Each row is a point on a tangle of strands that fork, close into loops and nearly touch. The rows are in no order.
(in the rows, 128 means zero)
Points whose rows are less than 141 apart are linked; no others are. Some points are linked to none.
K_469: [123  58 143 143 119 118 174 104 142  70 163 150 148 116 164 184 143  59
 106 104 154 165 106 112 148  94 130  81 115 137  92 152 140 102 172 143
 110 127 193 187 124 148 113 165 181 189 111]
K_903: [162 119  82 111 103 104 142  89 140  82 185 121 115 116 168 137 134 114
 169 134 169 172  95 141 142  88 122  82 102 143 125 144 142  99 157 122
  91 155 196 176 114 137 101 154 126 177  81]
K_357: [133 129 178 133 103 147 134 130 139 122 128 157  72 131 137 116 116 173
 131  99 160 136  90 114 157 133  71  84 122 116 156 146 105 119 229 127
 184 160  95 157 145 139 110 128 141  93 111]
K_447: [106 150  86  84  90 139  77 173 120 152  93 120  86 146 152  94 134 186
 133 127  96 119 106 122 123 174 100 136 112 126 183 116 135 142 157 116
 133 171 130  91  89  59  93 104  95 120 127]
K_117: [147 139 106 121 111 162 147  69 127  93 148 107 123 100 150 169 149 136
 149 132 177 201 121 132 139  62 137  61  67 133 132 120 172  68 141 144
  89 120 133 144 139 147 143 130 140 154 109]
K_386: [132  95  79  73 115  50 143  81 136 128 176 141 100 125 116  55 130  97
 161 156 126  80 106 154  91 121 161  99 158 149 112 157  80 153 125 157
 106 139 209 135  76 145 122 143  99 154  95]
K_290: [ 91  69 104 134  76  97 126 133 133  92 134 137 105 170 177 139 130 136
 126  93 138 143  67 144 144 136  95 131 101 130 155 165 153 132 215 106
 137 143 227 184 131 107 113 173 155 146 101]
K_837: [147  81 199 187 107 138 142 106 134 104 106 173 154 172 180 164 118 136
 118  82 151 115  55  70 164 123  62 126 136 117 159 161 122  83 188  94
 161  97 127 175 145 164 153 147 120  63 109]
K_514: [ 54 107 114  60 143  94 102 110 128 145 161 128  96 126  98 143 188  83
 128 125 113 100 129 139  93 120 152 152 117 128 133 150 105 152 167 125
  84 138 203 104 164 145 115 150 185  85 104]
K_399: [141 166 153 147 102 122 172 149 144 153 123 163 105 121 125 106  86  92
  94 120 116 124 119  80 149 107 137  84 169  77  82 128 125 159 166 146
 168 139  38 154 123 156  94 109 129 132 151]
K_72: [140 167 151 145 134 118 166 170 117 145 140 148 131 136 117 161  93 122
 113 125 125 141 135 110 130 145  93 142 153 137  99 143 120 110 124 121
 154 120  91 128 144 135 130 108 111 118 158]
K_916: [146 127  69 106 126  88 130  89 115 117 156 114  98 100 162 105 103 149
 176 162 146 120 113 185  94 123 119 128 122 156 137 137 138  99  93 144
 105 140 158 114  98 113 134 174  85 132 113]
K_811: [ 94 112  81  34  95 101  99 115 138 147 153 115  79 129 105  70 158 114
 154 124 113  74 107 143 107 137 157 124 112 138 156 150 127 158 175 138
  98 160 215 114  97 134 105 136 123 117  95]
K_970: [ 99 111 161 136 138 166 104 150 129 148 120 136 160 156  78 163 168 117
  83 105  97 114 139 113 143 177 128 175  96 124 152 110 120 147 131  92
 104 123 146  89 173 134 116 120 177  72 138]
K_762: [102 104 123 113 139 105 131 144 125 125 144 164 136 147 153 121  98  82
 113  83 102 116 114 142 114 185  86 151 144 148 128 146 122 137 161 151
 118 147 208 144 150 134 118 135 146 151 134]
K_671: [130 105 126  82 174 102 158  98 122  66 128 198 163 114 152 109 107  54
 111 139 132 111 157 134 117 109 144  79 106 131  38 135  83 136 133 160
 124  97 160 172 132 131 128 159 149 211 124]
K_327: [154 174  65 148  99 110 139  66 141  94 142  96 128  62 166  80 116 160
 174 159 147 110 144 171 134 129 155 105 143 121 156 120 147 118  77 172
 113 114 124 114  90 132 103 117  54 165 132]
K_846: [174 111 228 133 130 153 144 120 129 129  72 150 168 104 174 135  98  34
  73  61 135 101  86  82 173 100 136  94 117 109 105 143 114 124 125 112
 131  77  97 150 168 179  72 152 157 111 163]
K_752: [127 122 184 166 137 178 155 137 124 147 110 118 127 150  65 141 152 157
 102 132 112 131 159 119 137 133 131 160 119 139 154 129 122 161 134 112
 168 109  76 123 154 138 162  94 149  96 128]
K_679: [122 138 151 117 115 155 141 122 146 133 121 163 122 144 104 119 101 114
  93  85  99 110 128 115 137 150 108 110 130 117 104 137 117 164 177 147
 171 148 138 138 138 138  98 102 150 132 135]
K_437: [135 127  80 136 179 111 108  87 120 114 144 104 123 101 163 128 102 160
 203 170 165 116 113 187  84 119 126 137 148 155 128 143 158  65  59 134
  76 126 116  83 117  99 174 176  95 140 108]
K_900: [114 116  65  58  84 111 115 105 138 145 140 111  86 112 115  48 125 144
 159 144  91  84 119 131 123 142 153 121 133 122 159 120 125 150 129 158
 109 160 172 114  70 114  97 117  86 127 101]
K_719: [ 73 119 144  87 175 106 114 143 131 115 129 195 171 130 127 113  97  59
 138 137  79  84 140 134 112 160 168 152 173 122  54  91  96 169  88 183
  69 123 130 123 144 121 102 122 158 148 129]
K_508: [114 123 135 150 133 156 102 123  77 141  66 164  72 132 137 113 111 207
 169 137 135 110 111 165 108 130 132 175 130 175 171 114 143 144 133 137
 180 137  78  79  93  86 163 165 127  91 156]
K_244: [159 133  89  82 114 119 145  66 144  98 143 158 100 113  96  64 141 104
 134 153 113 106 164 128  88  62 204  75  94 135  76 106  91 173 132 152
 142 113 162 144 104 150 113 125 146 157 118]
K_635: [161 180  83 139 113 145 137  37 126  95 140 113 135  79 149 143 140 136
 166 143 183 152 156 138 110  74 168  70  88 125 144 121 175  74 114 150
  81  97 131 120 146 145 136 112 120 163 122]
K_576: [139  76  75 113 139  39 142  88 121 115 171 130  96 126 156  77 108 146
 178 179 151  94  87 204  79 125 131 123 177 159 116 161 118 103  99 140
 111 141 158 123  68 120 146 188  89 132  93]
K_944: [144 172 141 172 139 115 145 148 116 156 137  93 139 116 131 144 137 132
 120 170 127 187 170 135  91  87 178 115 174  71 121  93 167 139  59 138
 143 103  39 113  95 132 171  87 111 171 152]
K_260: [124 100 167  87 181 109 153 103 116  66 116 170 185 117 184 126 109  36
  84  94 138 124 124 133 145 114 109  93 115 124  53 149 106 130 137 161
 121 100 160 165 127 142  97 167 162 209 134]
K_914: [163 153  59  88  91 136  66 146 103 117  85  80 112 106 181  74 148 163
 159 135 130 127  81 137 157 126 104 115  80 128 197 134 134 112 172 119
 110 145 205 118  90  92  84 150  81 147 108]
K_594: [118 186 171 172 105 137 112 174 101 152  63 139 105 152 131 123 135 176
 125 137 142 155 109 113 130 104  78 157 118 127 157 135 144 134 161  77
 181 119  32 101 128 106 136 110 113  84 141]
K_69: [163 135 209 192 122 156 174 139 140 167 102 144 150 126  85 124 113  98
 104 121 125 118 109  73 166 113 130 124 134 102 139 148 129 140 159  93
 169  93  36 156 166 181 140 106 135  88 149]
K_430: [152  84 184 179 123 146 174 101 117 109 114 150 142 162 137 180 109 132
 114 103 124 124 110  93 154 122  93 132 152 149 137 164 114  96 186 136
 176 100 110 188 148 169 178 138 118  94 118]
K_555: [162 193 114 138 143 124 151 127 157 124 156  93 131 104 145 151  93 116
 151 139 159 177 131 126 127 119 112  99 140  84  95 132 133 100 110 125
 123 153  81 114 130 127 110  96  94 161 126]
K_832: [121  72 144 143 119 138 158 108 141  96 146 130 139 122 128 185 148 112
  98  88 135 162 109 111 163 108  98 112  94 144 122 144 135 112 177 129
 144 115 176 177 154 138 141 160 174 139 120]
K_614: [141 121  98 119 167 106 114 142 151  91 168 109 190 123 145 146 120  90
 135  92 174 139 104 132 150 129  87 113 117 102  68 147 119  85 125 103
  94 171 206 147 147 125 102 148 150 214 111]
K_123: [143 143 187 187 121 151 148 159 112 139  90 133  96 171  90 117 101 192
 134 132 132 126 121 132 125 132 151 157 162 143 151 130 132 138 166 126
 214  98  19 123 130 146 172 114 109  84 135]
K_511: [ 82  76 168 116 167 164 107  95 141 130 135 115 135 134  63 131 179 117
 108 126  97  89 143 114 123 136 152 154  74 145 153 118 122 166 140 125
 117 129 173 115 195 159 144 139 197  74  96]
K_999: [155 197 115 113  95 121 130 155 152 154 139 101 120 120 164 114 111 125
 114 132 113 149 131  79 151 122 127 105 161  67 117 108 133 150 137 109
 152 166  92 126  95 115  77  78  87 149 133]
K_714: [ 94  90 149 123 133 143 118 126 125 114 124 158 134 172 123 135 117 116
 112  77  92 111 113 131 117 177 104 162 118 151 151 136 136 142 163 128
 129 131 192 130 176 144 143 153 155 100 130]
K_534: [124 109 117 121 144  93 157 150 115 119 155 172 122 142 139 131  76 106
 135 111 117 114 136 141 107 170  91 137 174 165 100 135 109 133 137 157
 131 148 156 144 124 122 139 138 115 144 136]
K_23: [101  54 168 161 118 131 139 100 151  91 119 116 136 150 133 156 161 140
 113  89 143 138  82 126 160 129 109 133  73 138 161 127 133 133 187 107
 163 118 206 169 171 121 166 178 167 103  78]
K_651: [125 126  74  88 145  76 130 102 154 121 179 132 114 102 122  83 118 113
 165 163 127  95 142 145  94 116 160 113 146 123  99 111  87 145  86 149
  96 152 175 119  95 127 118 140 107 137 114]
K_408: [101 104 151 142 156 154 142 133 115 141 107 146 133 141  67 129 165 100
  93 159  69 140 190 123 118 111 219 117 147 119 104 100 121 196  82 125
 151 108  61 153 127 137 153  90 179 149 144]
K_231: [145 107  97  84 139  81 156  76 132  94 149 180 121 124 123  79 126  71
 144 155 128  99 147 133  92  82 173  71 109 139  57 140  88 154 138 148
 113 116 200 166 121 143 122 153 141 194 113]
K_363: [110 171  96 112  92 158  71 133 116 158  58 119  93 114 169 100 136 188
 127 146 131 126 135 141 123 142 108 137 108 106 190  91 164 158 144 112
 135 157 119  90  84  68 110 121  86 132 141]
K_501: [107 108  97 100 162 118 117 146 121 134 157  90 131 120 111 168 191  97
 103 145 138 150 150 113 123 116 128 148  63 146 110 121 138 110 105 116
  84 129 177 122 164 134 135 154 177 113 124]
K_750: [140 178  76 108 147 128 106 124 147 123 155  80 135 104 141 128 162 119
 132 153 144 157 167 132 115 102 139 131  68 119 118 104 155 117  84 123
  72 141 167  98 136 137 105 130 136 151 113]
K_174: [ 81 105 160 117 131 141  95 119 128 120 121 134  88 148  99  98 148 177
 149 119 115 112 126 148 112 160 113 162  75 159 177 129 136 160 176 126
 145 157 149 104 176 115 139 156 161  90  91]
K_124: [147  90 157 147 146 135 146 149 113 125 135  96 171 122 115 215 167  94
  89  99 143 151 121  83 165 132 104 134  82 155 110 154 133  83 105 125
 123  99 147 156 168 138 149 137 146 125 157]
K_807: [135  97 108 113 137 128 153  91 126 109 132 157 107 115  82 111 133 117
 126 151 119 127 170 137  94  66 177  82  99 152  87 117 105 157 133 159
 170 109 136 162 139 151 142 130 181 138 136]
K_613: [129 192  64 158  83 129 110  78 137 120 102  93 127  70 167  98 143 171
 150 157 139 110 162 136 155 135 149 119 147 100 195 118 183 140  93 136
 112 123 130 102  93  99 102 120  43 169 130]
K_256: [146 185  63 117  93 139  79 120 123 117  96  82 122  78 187  95 135 164
 158 145 140 116 128 136 155 144 115 119 109 118 192 121 157 112 135 130
 107 143 168  95  96  91  74 130  49 162 119]
K_55: [126 141 155 174 113 133 131 174  98 160 105 129  93 164 110 125 108 193
 131 139 122 147 126 152 114 133 174 164 193 139 145 106 149 138 113 128
 195  99  18 106  82 117 169 116 107  87 157]
K_843: [137  98 155 120 176 137 157 129 109 110 144 121 182  98 111 182 155  63
  80 120 140 141 148  98 155 114 132 105  85 137  70 146 119 110 100 125
 132 110 148 144 160 129 117 137 162 165 155]
K_688: [180 116 224 161 136 146 147 149 118 162  84 121 194 106 144 174 114  46
  93  91 139  99  98  59 170 105 141 120 122 139 108 164 120 101  99  98
 130  53 102 151 170 176 109 135 139 119 179]
K_224: [ 99 141 193 158 102 172  73 151 141 145  95 157 170 183  83 137 157 135
  81  91  88 103 127 113 143 210 121 156 123 102 174 127 129 139 123  76
 118 124 123  72 161 140 108  98 159  63 131]
K_931: [134 142  52  60 108 108  81 175 120 135 125  81 101 124 152  87 156 142
 139 130 120 113 111 136 144 150 122 138  93 115 165 122 122 123 158 119
  96 169 217 106 109 108  79 129 111 144 113]
K_201: [ 81 134 103  88 171 111 111 168 163 128 157 166 175 117 119 122  79  89
 158 136 114  95 132 134 121 155 129 148 192 105  57  90  87 157  84 150
  83 162 145 134 121  94 116 117 120 151 134]
K_897: [157 150 105 136 185 128 152 121 135 111 153  93 150 133 141 170  84 139
 176 119 174 184 124 138 119 119  87 105 138 128  86 146 139  56 104 106
  97 144  94 125 141 110 145 115 109 165 100]
K_232: [108 115 154 139 121 148  91 149 121 116 112 148 146 184 118 131 135 142
  91  64 122 111  95 122 143 177  74 145  96 129 165 140 120 122 166  98
 152 131 170 111 173 126 121 130 155  85 140]
K_158: [131 141 108 106 106 142 107 150 139 128 126 104 129 138 107 122 168 128
  65  79 127 124 133 116 160 142 107 129  75  99 131 118 117 140 158 104
 136 164 177 125 144 118  76 109 171 133 145]
K_103: [119 132  76  71 115 118 103 161 138 133 138 122 126 133 116  94 158 111
 108 103 103  95 127 119 151 152 135 146  95 107 139 122 123 141 153 126
 110 182 224 120 132 124  69 111 164 147 127]
K_958: [157  93 227 155 131 179 132 115 132 135 105 121 169 114 106 162 154 107
  70  78 163 105 103  84 181 114 127  95  86 101 133 130 114 142 142 108
 171  97 135 141 187 144 114 134 176  89 135]
K_66: [131 137 204 149 105 154 123 103 146 132 111 161 135 156 109 109  99 126
  99  71 119 101  92 101 155 160  70 105 133 101 134 145 115 136 189 122
 175 127 121 130 174 161 106  99 151  91 124]
K_913: [ 95 132  92  99 144 137  91 143 115 154 127 104 107 116 111 153 185 126
 104 155 140 149 163 133 108 115 134 180  73 133 143  94 150 131 115 106
  73 137 142  97 152 125 126 141 166  83 121]
K_582: [151 143 214 183 115 156 147 157 122 185  83 134 194 133 104 148 118  78
  75 109 112  97 123  61 159 132 144 149 132 127 133 158 120 121 105  78
 125  62 102 116 157 173 127 112 134  92 164]
K_758: [126 125  68  86 116  86 128  93 135 119 159  84 108 102 122  15 141 126
 173 172  87  73 104 136 150 138 152 111 154 124 155 134  96 137  92 178
  91 122 193 110  63 126  85 121  58 124  86]
K_888: [133 136 131 138 136 163 138 146 109 157 101  95 123 115 109 158 165 151
 118 179 145 178 197 145 116  93 143 152 109 131 148 105 181 125 101 131
 134 105  63 112 118 131 182  99 132 130 147]
K_5: [123 104 116 117 154  94 125 168 132 111 158 125 170 144 142 153 136 100
 119  97 159 138 109 128 131 156  72 156 117 131  91 136 123  90 109 110
  97 151 206 128 166 123 118 153 159 168 136]
K_521: [ 99 112 142 124 128 141 101  95  86 148  68 135  66 108 122 100 149 205
 157 164 159  98 138 172  99  95 153 157 104 171 171 103 168 142 139 151
 155 131 111  81 124 103 171 168 145  99 114]
K_543: [116  91 150 127 170 174 153 121 122 136 114 120 153 114  61 142 183  90
  87 162  89 128 189 108 124  98 179 129  90 149 115 124 113 169  88 123
 137  99 102 144 158 141 152 106 181 135 152]
K_46: [140 101 112 116 118 140 155  82 129 110 135 126  98 101 101 125 137 160
 139 149 152 162 157 156 112  65 145  99 102 168 133 116 137 132 148 161
 167 112 117 160 132 150 159 135 163 125 115]
K_947: [145  89 147 159 127 123 153 120  96 100 128 160 110 168 141 170  96 157
 127 111 119 137 131 131 130 128  90 154 147 170 142 162 124 107 179 136
 179 113 119 176 137 124 174 152 115 115 126]
K_799: [117 140  74 100 167  88 107 104 163 122 177 112 127  97 125 123 131 119
 186 178 151 111 149 155  75 102 146 136 136 128 106 115 100 109  62 132
  62 131 148 101 122 126 136 150 118 130 106]
K_824: [123  69  90  99 113  39 154  79 122 122 178 148  82 148 135  92 125 117
 153 164 155  93 102 182  68 107 144 114 174 166 117 179 119 137 147 143
 107 137 205 151  86 129 139 177 118 137  96]
K_379: [ 86 151 177 144 113 115 129 177 117 147 127 181 156 162 122 139  79 117
 123 110  77 104 130 124 124 195 118 166 193 140 111 118 107 124 125 149
 106 129 116 107 141 124 118  98 115  92 147]
K_709: [123  48 179 168 133 158 142 112 142 113 114  97 182 144 125 201 167 133
  99  94 126 124  96  95 176 128 114 142  70 154 158 136 126 120 150 114
 149  92 178 181 163 141 197 148 137  92 108]
K_39: [148 143  82  84 105 129 132  96 149 112 151 134 112 100 117  81 133 119
 141 137 115 123 160 129 125  85 162 101  99 125 107  99 119 165 132 146
 141 150 157 138  96 137  89 103 125 147 115]
K_912: [ 79 175 197 183  96 114 128 180 123 170 113 170 159 174 119 129  96 118
  99 113  62 119 144  79 143 166 146 159 193 107 109 135 120 142 106 104
  96 114  82 106 133 139 110  92 131  91 153]
K_498: [134 209 134 158  96 105 110 167 123 172 105 103 110 129 169 129 112 159
 123 154 127 183 125 105 115 115 108 131 156  73 154 108 173 134 110  89
 130 127  43 103  97 109 129  98  75 143 149]
K_359: [126 158  61 121 140 138  93 149 189 120 165  86 163 104 141  99  75 157
 184 132 127 117  98 134 143 164  90 137 205 101 117 130  93 115  65 132
 103 153 123 127  88  66 121 120  43 159 117]
K_695: [130 122  37 131 133 112 115 113 170 104 157  90 152  99 136  55  81 162
 191 148 126 102  88 158 152 153 112 124 203 122 121 140  83 110  64 166
 112 146 119 139  71  98 122 146  41 149 110]
K_427: [106 109 201 176 139 184 130 122 127 153  98 136 161 165  49 124 161 115
 104 142  57 121 173 123 130 154 227 131 169 111 117 110 123 201  94 120
 169 110  47 136 146 164 171  84 170 132 120]
K_276: [145 138 104 137 128 155 134  95 116 142 104 103 126  89 112 139 151 154
 136 189 167 168 191 156  94  65 174 101 103 118 148 102 197 111  96 150
 143  86  93 122 131 147 183 100 138 144 147]
K_159: [122 101 108 140  96 122 128 133 117 137 133 168  85 174 102 105  68 154
 133  96 102  99 115 164 112 182 140 115 186 152 114 123 132 149 145 183
 194 142  90 125 101 119 132 124 100  98 138]
K_446: [135 152 141 155 154 114 147 195 100 156 130 106 131 136 118 173 127 160
 152 176 134 168 153 144 105 130 158 177 172 142 126 107 150  95  74 133
 127 107  41 102 101 119 183 110  94 121 164]
K_745: [144 167  95 141 121 121  79 152  86 113 104  96 105 139 195 162 123 159
 143 122 167 182  89 133 135 129  62 120  76 132 124 137 154  55 135 100
 111 152 132 105 120  85 117 146 105 143 128]
K_151: [160 141 171 182 115 139 177 147 129 157 105 145  98 135  89 126  96 138
 123 127 135 133 118 110 143 100 135 123 172 113 123 128 134 134 173 131
 197 104  14 156 146 174 144 110 132  96 139]
K_76: [131 111 223 189 147 192 148 137 126 161  98  95 169 154  46 121 171 133
 111 157  94 107 165 123 141 138 188 152 142 124 157 119 121 168 121 110
 178 103  41 140 142 172 179  72 146 123 126]
K_906: [156 102 203 142 117 120 111 137 111 121 100 122 189 170 165 164 131  71
  76  34 128 107  85  99 150 141  90 143 124 124 132 138 102 105  98 119
 113  89 199 120 166 156 108 137 160 110 169]
K_337: [127 197 110 134 106 128  86 179 108 153  87 111  93 135 182 128 124 166
 119 147 136 161 119 125 126 135  84 140 118  99 158 114 150 117 127  91
 128 145  79  85  94  77 109 111  77 127 153]
K_575: [108  54 181 137 175 186 118  93 135 130 117 107 169 117  56 141 181  99
 101 141 100  95 162 103 141 118 169 125  66 161 148 128 112 164 109 133
 135 110 146 152 186 153 169 121 181 105 126]
K_791: [137 120 182 166  99 124 113 129 130 114  97 175 140 170 157 117 107 136
 111  64 145 104  55  89 164 154  45 104 130 110 159 161 116 109 195  97
 169 122 126 151 170 156 104 119 141  61 120]
K_526: [163 196 139 164 103 113 148 143 140 158 136  93 121 101 149 136 116 122
 117 150 130 184 151 107 116  82 145 117 160  48 124  96 167 150 105 115
 141 120  29 121 108 145 132  97  97 167 139]
K_199: [124 106 109 133  96 133 115 119 104 130 100 154  60 144 118  90  81 207
 149 119 113 109 102 184 111 160 130 138 151 161 152 119 135 144 153 163
 201 137  76 105  86  90 142 143 107  93 141]
K_250: [127  72 109 125 128  89 158 118 103  95 154 164 104 149 137 142  98 126
 140 125 125 133 137 150  96 133 103 138 145 178 131 155 139 130 159 142
 139 137 165 171 125 117 152 172 130 135 112]
K_571: [132 186 108 129  76 125 124 135 133 165 111  95 107 122 166 113 113 177
 118 142 118 155 151 114 130 124 141 126 164  62 167  88 159 170 107 122
 148 149  76 110  77 101 126  88  81 145 139]
K_346: [110 158 120 117 107 164 109 144 133 154  94 124  92 136 129 118 142 173
 109 129 127 151 163 137 122 132 114 157 108 121 154  92 155 165 141 102
 136 149 104  95 110  98 123 107 137 109 128]
K_406: [126 160 127 125 127 156 144 144 125 159 117 106 117 123 107 151 155 134
  92 140 123 176 180 127 115 109 138 151 113 109 136  93 150 172 107 106
 133 130  84 112 114 126 137 100 149 131 147]
K_724: [134 122 126 100  98 152 137 106 141 118 125 141  86 127 114 103  96 160
 129 101 134 132 129 142 139 129  99 103 115 131 145 129 122 156 205 150
 175 165 129 156 124 129 106 122 140 125 108]
K_365: [112 132 172 159 128 164  88 152 131 154  83 104 132 167  92 141 205 167
  66 107 137 138 150 126 151 166 116 168  75 120 171 101 133 159 132  76
 122 123 118  94 157 107 122 117 177  83 119]
K_205: [167 144  81 132 114 130 130  71 139 128 121 123 114  82 128 106 146 154
 137 194 155 132 179 154  76  68 212  96 127 116 130  94 165 123  74 163
 134  80 114 119 107 156 159 108 133 143 152]
K_354: [146 107 115 122 109 142 166  87 139  76 181 135 117 113 154 184 162 101
 126 119 153 196 111 121 149  71 133  55  96 129 113 135 140  81 164 133
 105 147 159 172 124 154 118 150 153 176  94]
K_145: [132 133 164 168 136 145 152 169  92 144 117 157 166 177 125 177 115 143
 126 128  95 102 136 110 130 167 114 195 155 171 146 174  98  78 138 110
 132 100  91 138 144 147 186 129  96  83 155]
K_209: [ 98 132 103 103  89 115  90 167 106 150 111 154  83 156 142 111 105 175
 151 133  72 107  98 138 117 197 116 157 158 127 166 111 121 142 122 131
 128 163  88 102  85  61  97 119  90  96 146]
K_563: [118 178  78 106 138 127  88 117 121 144 125  94 106  98 158 139 164 134
 135 179 149 134 177 144  98 105 140 154  90 117 155  99 180 120  90 123
  59 134 147  82 123 116 126 141 116 114 118]
K_782: [154 117  48 103 125  83 140  91 164 103 163  97 134  91 132  37 105 132
 198 163 121  94  88 152 150 142 123  97 177 139 130 141  84 130 100 173
 106 133 181 143  67 122 103 139  49 151  89]
K_204: [ 83 111 120  74 175 101 119 114 126 131 160 132 121 108  94 151 194  68
 108 150 109 109 158 113  92  92 159 140  91 136  93 135 100 144 120 124
  75 119 189 116 157 147 132 152 197 115 121]
K_674: [127 146 127 149 131 110 126 181  98 145 133 138  96 147 140 141  92 182
 143 160 125 146 132 164 107 147 152 175 192 133 125  99 142 117  80 142
 152 127  43  95  85  91 151 134  85 101 170]
K_713: [152 114 217 167 138 179 150 111 125 148  96 128 173 139  98 154 126 106
  90 102 127 101 118  72 166 132 116 133 116 122 137 148 118 131 144 111
 169  93 107 146 174 167 145 106 141  84 144]
K_217: [126 146 148 150 137 111 140 196  88 136 135 171 122 162 134 173 101 151
 136 124 114 131 131 129 121 176  98 178 156 170 126 145 110  95 133 103
 131 119  93 114 131 107 157 136  99  98 154]
K_403: [159 185  81 132 136 125 125  68 152 101 153  96 147  75 145 115 143 121
 168 159 155 144 178 143  94  87 172  97 100 118 123 115 152 113  72 141
  78 106 140 107 132 132 112 105 110 174 116]
K_823: [128 110 133  89 165  99 132 134 135  83 129 146 193 118 180 114 110  56
 110  84 151 129 113 139 154 132  85 123 139 109  50 149  98 118 131 139
 113 145 203 155 130 140  93 149 161 218 127]
K_456: [152  78 223 130 135 176 145 107 129 110 100 141 158 107 155 167 140  64
  73  48 149 106  87  83 179  95 128  70 113 102 113 142 110 130 149 120
 148  96 141 162 173 160 100 157 176 117 147]
K_870: [131 157 162 164 136 119 154 187  97 176 134  92 145 136 102 166 159 116
 113 170 107 193 172 117 112 102 163 157 164 113 120 111 149 131  68 108
 128  99  29 119 113 146 175  85 122 150 159]
K_559: [140 131 170 143 158 137 175 143 112 135 133 138 159 116 106 171 112  73
  84 123 122 131 147  94 142 120 116 118 132 144  78 146 112 123 114 131
 151 101 108 137 144 145 131 115 142 148 164]
K_668: [ 72 165 176 163  88 125  85 187 135 169  98 174 176 182 116 146 130 124
  88  97  59 120 122  96 151 206 125 166 168  92 150 136 122 127 120  78
  94 122 111  79 136 138  88  86 141  72 149]
K_165: [124 135  78 114 129 111  80 173  96 127 123 107  95 139 187 135 138 154
 150 131 141 153  98 150 128 145  78 155  77 149 141 142 138  96 139 101
  98 163 173 108 117  82 112 178 116 132 130]
K_781: [130 102 156 161 157 141 150 161  98 131 134 111 172 148 124 207 154 127
 116 126 117 138 136  98 152 146 100 172 112 185 126 166 121  78 117 116
 116 101 112 155 154 136 182 132 110 115 151]
K_280: [ 84 137 155 116 167 122 132 162 124 130 132 178 170 134 129 140 101  70
 111 103  83 105 132 134 126 184 116 174 160 141  84  98 102 137 114 153
  86 128 151 113 151 133 112 116 154 128 146]
K_648: [157 116  77 129 143  92 125  72 167  73 185 107 146 126 149 116 109 113
 205 131 180 158  95 150 112  99 122  89 134 145 108 154 134  93 122 108
  60 141 184 155 120 115 114 151 104 195  59]
K_965: [162 152  71 136 157 127 118  88 160  92 162  81 154 114 155 130  88 141
 202 100 179 163 106 159 122 121  96 100 144 133 113 152 134  75 110 108
  73 135 134 125 124 102 120 131  89 183  80]
K_489: [101 121 115 118  86 100 116 161 111 154 141 169  93 165 126 105  64 157
 140 112  82  88  89 138 118 212 123 129 204 137 131 131 119 143 134 178
 152 157 101 126  88  79 110 111  77 110 141]
K_707: [165 173 113 114  97 141 141 157 160 145 122 133  99 103 157  98 126 115
 111 112 137 131 101  70 175 111 116  73 141  65 127 127 118 135 192 108
 145 179  82 142 112 152  63  95 126 131 137]
K_75: [133 151 120 103 113 146 153 117 144 121 129 142 118 119 100 111 114 116
 101 119 100 134 161 119 126 107 158  92 125 105  93 112 119 181 144 148
 168 156 110 137 107 129  91  96 149 148 134]
K_449: [115 118  96 111 163  94 105 194 121 117 153 132 134 142 152 150 120 131
 148 123 144 143 115 152 121 177  71 170 117 145 110 139 124  91 123  98
  82 161 175 120 151  93 129 162 129 136 123]
K_828: [ 72 102 117  69 115 110 109  86 134 132 157 130  68 136  92 102 150 122
 146 119 119  88 123 153  91 118 144 133 112 155 151 156 128 167 179 145
 108 146 196 120 139 140 139 151 162 100  96]
K_417: [144 141 153 112  99 156 135 149 158 128 121 153  87 112 143  91 132 136
 107  74 156 107  77  88 184 127  89  62 126  81 141 145 104 126 221 128
 161 180 111 156 136 152  70 109 160 119 121]
K_442: [133 111  84 107 143 100 137 103 127 136 146 134  87 102 113 110 130 146
 138 184 137 123 162 163  76  94 195 121 142 144 113  94 127 112  74 165
 130 100 117 113  92 147 150 128 137 103 147]
K_85: [116 105 123 114 127 144 126 110 106 129 115 116  85 115 114 136 135 173
 146 151 144 149 142 153 107  82 126 154  91 174 149 125 156 129 139 143
 145 129 121 130 134 116 171 160 141  98 126]
K_921: [133 108  88 115 189 102 130 132 131 114 157 110 130 110 132 155 120 129
 188 169 157 153 150 165  87 118 125 145 137 160  97 125 138  77  61 133
  80 129 116 108 138 117 173 152 117 135 114]
K_455: [116 128 193 165 141 189 116 147 114 161  86  88 144 146  81 144 202 169
 100 148 135 151 165 119 148 136 128 173  75 141 179 112 128 151 132  97
 130 108  76 107 150 121 170 104 156  94 123]
K_411: [160 170  90 148 134 117 142  98 152 108 152  91 129  92 156 122  84 146
 172 140 167 149 133 164 118 126 125 103 162 111 123 126 133  97  81 149
 131 139  86 112  95 110 122 117  63 164 124]
K_891: [103 124  57 101 158 118  89 161 181 128 166 131 159 108 119 123  77 127
 187 139 136 107 117 147 118 159 112 152 211 107  88 100  85 133  61 129
  80 169 126 128 103  78 129 144  79 134 128]
K_425: [147 145  99 139 153 110 145 132 138 131 151 118 129 115 120 125 113 138
 137 184 131 162 172 155  87 111 191 119 164 111  94  87 133 132  49 159
 147 109  78 125  98 126 143 104 118 145 162]

A piece is all that can be reached along the links. How many separate loops has the piece of each point below (a circle has one, a figure eight two, a Y none), and how many tips (points with one link)?
K_199 => loops 3, tips 2
K_782 => loops 0, tips 3
K_145 => loops 1, tips 0
K_651 => loops 1, tips 0

A fork is a point with three links, a tip a point with one. Leave the first point through the second and follow the links. Name the first fork or tip that comes.
K_745; K_165 => K_244
K_758; K_782 => K_511
K_714; K_762 => K_679
K_224; K_668 => K_354
K_807; K_46 => K_363
K_903; K_648 => K_158
K_66; K_791 => K_232
